Points, in no order, along strands that fork and pass close to each other.
Two points are linked if the straight distance between their rows is under 37. Some points are linked to none.
(440): [  7   8   8  -2  17  -8   4  -4  30   7  22  -9 -28   7   5  18  -4]
(78): [-38 -37  -6  16 -23  46 -18 -16 -33 -28 -50  15  54  21 -35 -10  -7]
(489): [ 11  18  -3  24  35   0   0  -5  40  17  15  -7 -46   3   9  30  -3]
(445): [ 18 -30 -20  -7  -4  36   9   4  12   2  26   5  31  -9 -38  42 -32]
(251): [-20 -52  -4   3  -3  49 -12 -19 -18 -19 -42   8  47  21 -33   4  -2]
(151): [ -3 -11 -13   4  35  -6  -4 -21  14  17   8   7  -7   7   3  36 -10]
(292): [ 13 -25 -29  11  26  31   4  -8  24  22  21  13  18  -8 -19  61 -35]
(219): [ 10 -11 -42  20  37  26  -1 -11  30  25  17  18   7  -8 -16  72 -32]
(82): [-20  -5   3 -30  -3 -28  -9   0 -23  -8 -21   5   9   4   4 -22  23]
(240): [  7  18   9 -19 -12  -8   7  13  19   2  23  -6  -8   4  -8   8   2]
(511): [ 25  27   3  26  36   2   9  11  44  21  19 -22 -48  -7  11  25  -2]
(294): [-29 -19  10  27 -32  34  -1  -5 -58 -28 -30   7  65  -7  -8 -34 -22]
(144): [  7 -36 -15 -10 -10  32   1   0 -10  -1   0  -1  35  -3 -37  27 -21]
(439): [  9  16  13 -13   3  -6   9   8  31   4  25 -12 -18   5   0  11   2]
(12): [ -6   9  -3 -23 -29 -18   3  10 -23  -1  -1  11  13  -4   3 -11   7]
(21): [-14   9   9 -26 -13 -34  -6   7 -22  -9 -10   7  -7   2   8 -28  22]
(159): [-20  -8  12  -1 -27   6   8  -2 -57 -23 -16   6  60 -24  28 -60  -7]
(94): [ -4  -1   9 -24   2 -25  -3  -2   5  -4   7  -4 -17  12   6  -9  17]
(122): [ -9 -14   1 -23  15 -20  -6 -10  -3  -2   0   0  -2  12   4   1   9]
(130): [ 14  10  10  11  27  -8   4  -5  32  12  17 -12 -40   8  14  13   0]
(2): [-13 -16  -1 -28   6 -19  -5  -7 -13  -4 -11   0   7   7   1  -6  16]
(434): [-24 -16  14  18 -34  28   5  -3 -60 -30 -17  -1  67 -15   7 -48 -21]
(261): [ -4  19  16 -18 -18 -36  -3  13 -14  -9  -5   0 -20   4  10 -33  22]
(125): [ 20   4  -2  21  37 -19 -13 -21  25  18  -7  -7 -55  10  28  -1  17]
(170): [ 28  31  22   0  13  -6  10  22  39  12  27 -35 -38  -9   1   5   2]
(187): [-21 -13   9  13 -29  20   5  -2 -60 -26 -20   3  65 -21  15 -53 -12]
(335): [  7  19 -25  32  39   4  -1  -1  44  22  13  -3 -49  -3  -1  42  -4]
(503): [ 12  36  28  -9 -26 -27   5  26   2   2   8 -13 -28  -1   4 -23  18]
(613): [  3  25  20 -13 -23 -32   0  19  -3  -5   0  -6 -24   5   7 -29  20]
(389): [ 20 -19 -22  -4 -27  33  12  16   8   0  32   6  26 -13 -42  37 -32]
(56): [ 20   0  10   8  33 -26 -13 -18  17   8  -7  -8 -50  13  35 -20  25]
(522): [-34 -22   5  29 -28  37  -8 -12 -51 -26 -42  13  60   3 -11 -31 -17]
(288): [ 21  15  -3   1 -54  15  25  22 -15   4  28  14  25 -21  -9  10 -17]
(331): [-24   6   5 -13 -19 -19   2   2 -52  -8 -25  15  36 -18  25 -45   9]
(535): [-23   2  11  -9 -23 -13   6   1 -56 -16 -20  13  46 -22  31 -57   5]
(100): [ -7   7  -5 -19 -29 -14   2   7 -36  -2  -6  13  21 -11   6 -19   7]
(400): [  2  18   6 -21 -20 -17   8  11   6   1  15   0  -4   3  -5   1   8]
(14): [ 17  28  24 -11 -14 -18   3  21  19   4  12 -22 -32   1   1 -14  18]
(212): [ -1   9 -42  23  39  12  -1  -4  40  23  17  12 -23  -1 -15  68 -18]
(368): [ 24  32  25  -9  -4 -13   8  23  30   7  23 -32 -35  -5   0  -6  12]
(455): [ 18 -28 -21  -2  11  35   8  -4  21   9  27   8  24  -8 -27  51 -35]
(572): [-18   4  -1 -18 -24 -18   1   3 -44  -7 -19  14  27 -12  15 -32  11]
(584): [  4   0 -48  19  37  18  -2  -9  36  24  18  16  -7  -3 -17  73 -27]
(186): [  3  18 -32  30  40   7  -1  -4  45  20  14   4 -40   1  -8  53  -9]
(128): [ 28  28  17  10  24  -1  11  16  43  12  24 -30 -43  -9   8  14  -1]
(111): [ -3  15   6 -21 -26 -20   3  12  -6   0   7   3  -2   3  -1  -8  10]
(101): [ 16   6  23 -13  11 -28  -7   0  15  -1   0 -16 -42  12  26 -29  27]
(461): [-34 -28  -1  21 -27  38 -13 -11 -44 -25 -51  16  58   8 -19 -24  -8]
(521): [ 20  -4  17  -1  26 -28 -10 -14  16   2  -5  -9 -46  15  35 -28  31]
(195): [-37 -49  -6  11 -13  52 -17 -23 -24 -29 -53  17  51  28 -33  -6  -3]
(611): [ 15   3 -15  26  41 -20 -18 -25  25  21 -11  -4 -61   9  23   4  24]
(550): [  7   4  17 -17   7 -25  -3   0  13  -5   6 -10 -31  12  12 -16  18]

A fork is a point with three links, a tip a point with one. Leave the first point through the second and follow the links. Name the first fork or tip that comes.
(12); (111): (489)
(101); (521): (611)
(461); (78): (251)
(219); (292): (389)

Name the points in between on the shortest way along the links from the first point to the second, in order.
(128); (400): (511) (489) (130) (440) (439) (240)
(535); (522): (159) (187) (434) (294)
(78); (294): (461) (522)
(12); (535): (100) (572) (331)
(82); (613): (21) (261)
(584); (489): (212) (186) (335)
